Points, in no order, along strands that fork and pass close to each other.
Points whose rows are less than 78.3 apart are linked; no others are. Some points are linked to none.
riri: [  0 -23  15  28  28   5  16  13   6   6 -33  16 -45  69  -3  42 -27   4
 -18 -45  -5 -11]
dig: [ 12  19   0  53 -11  28  -3 -60   2  16 -17   3  22 -11   6 -15   4 -23
  10 -11   9  21]
Rer: [ 15  15 -28   7 -21   7  10  -1   4  11  26   5   5  -9   1 -37  46 -39
  20  39  10  51]
Pivu: [ 19  14  -6 -26 -18  27  31  19 -23  16   3  15   6 -35 -10 -37  26 -32
 -12  13  18  46]
voled: [ -2 -12  -8 -61   3 -62  15  45 -45  34  26 -15   1  54 -19  42 -10 -25
 -16  -6 -29   6]
mogor: [-10 -20  16  37  27  17   5   0  36   2 -20  10  -8  48   8  16 -44   6
   3 -41   0 -19]
rubef: [ -7 -13  26  62  52  42  -7 -49  40  -1 -18  -9   0  13  19  21 -24   8
  -3 -30  12 -40]
lames: [-24  -1 -24   8 -31   8 -35  14  47 -33 -14 -10   1  19  20 -29 -20  24
  43  -9 -28 -13]
Papup: [ 22  31 -31   2 -46 -14  -6 -10 -33 -15 -13 -54 -18 -28 -42 -22  19  39
  31  17 -17  -2]
zib: [  5   8 -23 -55   6   4  25  62 -29   5  27  14  10   2  -3 -36   3 -23
  -6  21 -10  46]
Tuvob: [ -2  -9  22  51  37   5  -2 -36   4   4 -16  -8 -11   8   6  36 -15  39
   0 -18  17 -54]
Sir: [ 23   8 -14 -54  15  16  37  37 -39  15  16   9   3 -22   4 -30  17 -51
 -25  37  16  61]
gat: [ -5  -6  12 -20 -15 -24  -9   9 -14 -10  -5   1 -18 -29 -17  21   7  47
  -6  -1   2 -29]
Gima: [ 21   4  -8  19 -17 -36  16 -38 -59  21 -18 -15  -5  -1 -20  29  15  13
  -6   1  16 -16]
Nota: [  5   1  23  54  15  32 -42 -53  63 -32 -17 -20  -3  -9   7  21 -21   9
  -7   2  -3 -18]
sipes: [  4  -2  24  -3  -7  16 -54 -23  52 -50 -14   2 -12 -52  14  17  11  16
 -26   8 -11  -6]
tipo: [-24  -1   7 -14  11  29 -18  16  32 -32  15 -11  11 -21  -9 -12 -10  58
  24  -4  12 -46]
keta: [ -1   8   9  21  14   0  35 -40 -45  54 -18  32  32 -16  22 -11   6 -38
  -7 -19  21  21]
kufub: [ 19   0  13 -20  -4  23  -2 -20 -13  -1   1  25  15 -21  12  -9   0 -62
 -45  19  19  50]
furis: [ 11  -5 -19  40   6 -16  27   2 -18  16  -5   6  -2  71   2   6  -3 -22
   7 -15   4  13]
bopim: [ -9  -5   6  30  10 -11   2  -7  -3  12  -3 -14   8   7 -15  23 -25  43
  17 -28  10 -46]
beg: [ -8 -23  46   2  43  22 -29   2  61 -14  10  22  -1 -11  22  27 -31  -1
 -37 -11 -10  -6]
keru: [ 13 -15   2  -4  15 -20  37 -11 -47  49   3  33   9 -10  17  -6   1 -60
 -22   8  20  21]
gukir: [-27 -27  31   5  58  27 -28  16  66 -33  15  15  -8  18  24  35 -28  21
  -6  -6  -4 -40]
Dulid: [ 17   8   4  69   0  13  -8 -78  -9   1 -46  -4 -17  26  18  23  -5 -20
 -18 -12   5   3]
rozog: [ -2  27  23 -52   2  40  35  44  -7 -15  -7  -2 -17 -52 -28 -11  14  46
  -6 -10   5  -8]
pav: [ 27   0 -29  49 -21 -34   9 -27 -20  21 -12   0 -12   9   0  -7  24 -24
   8  14   0  21]
Fisom: [  7  -4 -16  12  11 -33  44   7 -35  51  22  13  11   8  -2 -20  19 -46
   4  17  13  24]
kava: [-23  16  -2 -78 -22 -11  17  63 -21 -16   6 -23   2 -17 -26  -4  14  35
   6 -20 -35 -12]
Datiz: [ -2 -26 -19 -34   8 -56   8  54 -25  15  10  30 -27  57  25  21  -7 -46
 -14  20 -32  28]
tofi: [ 17  16  14  71  10  35 -31 -81  33 -19 -45 -25  -9  15  10  16 -18  -8
 -10  -7  -6   0]
Ret: [  1  -2  18 -49   1   9   0  25 -11  -2   0  32  -2 -39   6  -3  -9  -5
 -31   2   5  25]
rog: [ 20 -13 -16  28 -37 -18 -15 -17   8  -6 -13  16 -12 -11  14   5   8 -29
  -7   9 -11  26]
miz: [  5 -25 -13 -66  16 -53  15  51 -53  35  17  16 -15  31   5  25 -21 -39
 -26  16 -14  27]
pid: [ -9 -25  30 -53  12  -2 -13  22  -5 -11  -3  34 -25 -52  16  21   1   9
 -45   8   4  -7]
verom: [  7  13 -37   4 -10 -28  24  22  -4  18  47  -9   7  24  -3 -35  55 -28
  18  49   6  28]
Serig: [  3 -10  16   1 -22   5 -32 -17  22 -22 -13  24  -8 -36  14   7  -3  -8
 -21   2  -7  15]
lat: [ 14  30   8  31 -19  43 -24 -57  10  -4 -16 -11   6 -48  -9 -21   6   0
   4   3  13  14]
kub: [-13 -21  30 -40  22 -25 -16  28  -1  -4   8  24 -31 -32   7  35   2  38
 -21   4  -8 -35]
Zabig: [ 26  17 -12  23 -31  16 -19 -33  -4 -17 -21  -6 -12 -45 -15 -17  10  26
  15  13   1   9]
piti: [ -2 -21  11 -22   5 -22  -7  11 -19  -7  -1  23 -15  29   6  34 -16   1
 -22  -8  12   3]
fafek: [-10  25  19  33  24  14  26 -57 -39  36 -31  18  35  -9  26  -1   0  -2
   8 -27  20 -11]
posi: [ 17   9 -28  66   3 -30  33 -47 -28  47 -10  -3  -5  18  21  -7  49 -54
   6  31  11  24]
dop: [-28 -14  16  -3  23  20 -26   9  44 -28   2   7   2  11  13   8 -29  38
   9 -13   4 -34]
Poden: [-10 -11  45  23  57  40 -13 -25  44  -4  22   2  17 -53  11  13   6  18
 -10   3  20 -31]
Dumu: [ -2  14 -41 -11 -43 -27   1  25 -10 -15  13 -36  12  28 -24 -21  14  11
  43   5 -19  -1]
Zub: [ -8  -9  -9  12 -23  -1 -22   7  20 -13  -2  12   4  11   4 -13 -17  10
  17 -16 -14   6]
safoz: [-39   7  -4 -53  -2  18 -10  42  13 -31  15 -25  18  -3 -11 -20 -16  52
  32  -8   3 -39]
zan: [-38  23   7 -78   1  14   4  64   2 -38   4 -19  -4 -18  -5 -22  16  55
  14 -17 -28 -35]
tol: [ 16 -13 -10 -34 -21  -5  -9   5  -5 -14  -4  36 -11  -1  23  -1  14 -58
 -35  28  -2  43]
Melu: [-13  19  42 -25  13  64 -28   1  61 -19  15   5  28 -47  -2 -25 -17  -3
 -15 -13   2  13]
Zisaf: [  1   4  16 -56 -11 -14  17  26 -36  -3   6 -10 -16 -31 -35  16  17  43
 -18 -10   7 -23]
tev: [-20  12  10 -20 -17  51 -34  12  57 -28   7   6  26 -18  13 -38 -20  11
  18 -13  -9  11]
Viz: [  5   3   0  12  -9  -3 -24 -18   1 -22 -16 -22 -25 -46 -13   3   8  57
  11  16  -2 -30]
dudo: [  8   3 -25  17  22 -50  54   7 -24  65  41 -11  19  21  -3 -18  55 -45
   2  44  11  10]
Gemaz: [  9   6 -23   7 -30 -43  -7 -13 -27  -4 -11 -58 -11 -11 -37   2   1  49
  28   5 -25 -30]
Nivo: [  0 -10  34  28  30  28 -46 -37  67 -42   4 -16  -7 -32  12  33   8  15
 -22  17  -1 -25]
devab: [-22  11 -11 -23 -14   6   7  27  -6  -2  15 -32  32   4 -30 -17 -21  50
  33 -20  14 -40]
kalup: [ -6  -7 -12 -51  -8 -44  15  45 -35   4  23  -2  14  37 -19  13  -2   0
  -1 -12 -21  -1]
Fufi: [  6 -16   3  16   2 -26   0  -1 -16  -2 -17   8 -23  56  -5  42 -18  15
 -12 -21   1 -17]
som: [ -3   4 -35  23 -27 -13   3   8   0  -6   6 -24  18  52 -15 -20  -9   4
  45 -11   2  -9]
bop: [  2  18 -29  13 -36  18   0   0  -1   3  17 -11  24  19 -18 -41  -3   0
  48   2  16  11]
Luzu: [  0  -5   0 -17 -18  -3   7  14  -8  -2   7  17   8 -10  -9 -12  -4   3
   6  -7   3  13]
tunu: [  3 -24 -27 -21 -12 -38   1  27  -4  -1   3  36 -26  36  29   7  20 -56
 -10  33 -12  37]
banug: [ -7 -16  -6  51  -1   4 -12   0  41 -15 -35 -10 -29  42   1  11 -31  18
  23 -28 -13 -22]
domif: [  2 -17 -24  -1 -11 -43  17  30 -15   7  20   2   6  63  -6  12  -7 -19
   9  -5 -13  10]
sivi: [ 17  28  -3   6 -17  36  19 -20  -9  27  14  13  19 -36  -1 -36  31 -54
  -1  12  17  51]
fem: [ 21  11 -25  22 -26 -44  14 -33 -56  17  -8 -55   3  -3 -39  11  16  21
  23  -3  -6 -18]
tani: [ 17   5   2  37   1 -17  11 -60 -35  16 -33   5 -16  14  12  34   8  -8
 -17  -5  15  -6]
tuneg: [-13   5  -5 -78  -3 -11  20  71 -32  -4  18   4  10 -14 -15 -22  -1   9
  -5  -8 -27  20]
gaf: [  6  10 -28  46  29 -35  50 -22 -19  58  21   2  -1  27  22 -16  62 -60
   0  55  23  12]
zel: [ 12 -10  24  -4  19  20  -2 -14   6  12   1  29  13  12  23  11 -36 -74
 -56   0   4  47]
fepi: [-19 -10 -11  36  -5  11 -45  -8  63 -33 -34 -20 -22  26  24  -4 -28  36
  28 -11 -25 -36]
Komen: [ -9 -26  32 -12  35   0 -16  10  13  -3  -2  34 -18   8  12  40 -35  10
 -36  -9   4 -10]
lubib: [  3  13  15  29   3  25   9 -38 -15  10  -9   7  25 -11   3  -5 -10   5
   6 -17  25  -3]
rirem: [-10  20 -11  -6 -37  48 -15   8  23  -8   8  -5  20 -10  -9 -49 -10   2
  41  -9   9  14]
Mure: [  4   9 -39 -27 -25 -38  19  37 -18   0  36 -24   9  29 -22 -15  43 -15
  22  27 -19  15]
mesu: [-17   1  49 -28  48  63 -25  13  76 -33  31   0  15 -63  12  -5   3  10
 -24   8  -4 -10]
Gur: [-18   5 -11  20 -12  -5  -1   0   6  10   0 -43  16   1 -26  -8 -28  51
  43 -20  10 -57]

A fork is a point with three links, a tip a point with one. Leave the first point through the second and follow the links. Name the first fork or tip that comes.
dudo / Fisom -> gat
Dumu / Mure -> safoz
Zabig / lat -> Papup
safoz / zan -> mesu
zel / kufub -> furis
furis / domif -> zel

A fork is a point with three links. Follow the links from the first point to the second and name the forks in between, in order.
kub / rubef -> safoz
dig / gukir -> gat
zan / lubib -> safoz > gat
lubib / Tuvob -> gat > safoz

Name the points in between on the shortest way along the links from the first point to the second, in order.
lubib / Luzu -> dig > lat > Zabig > Viz > gat > kub > pid > Ret
tipo / lames -> dop > gukir > beg > Komen > piti > Fufi > riri > mogor > banug > fepi
kava / rirem -> tuneg > zib > Sir > Pivu > sivi > Rer > verom > Mure > Dumu > som > bop
pav / Gemaz -> rog > Serig > sipes > Nivo > Nota > tofi > Dulid > tani > Gima > fem
Zisaf / rog -> gat > Viz > Zabig > lat > dig > lubib > fafek > keta > keru > Fisom > dudo > gaf > posi > pav
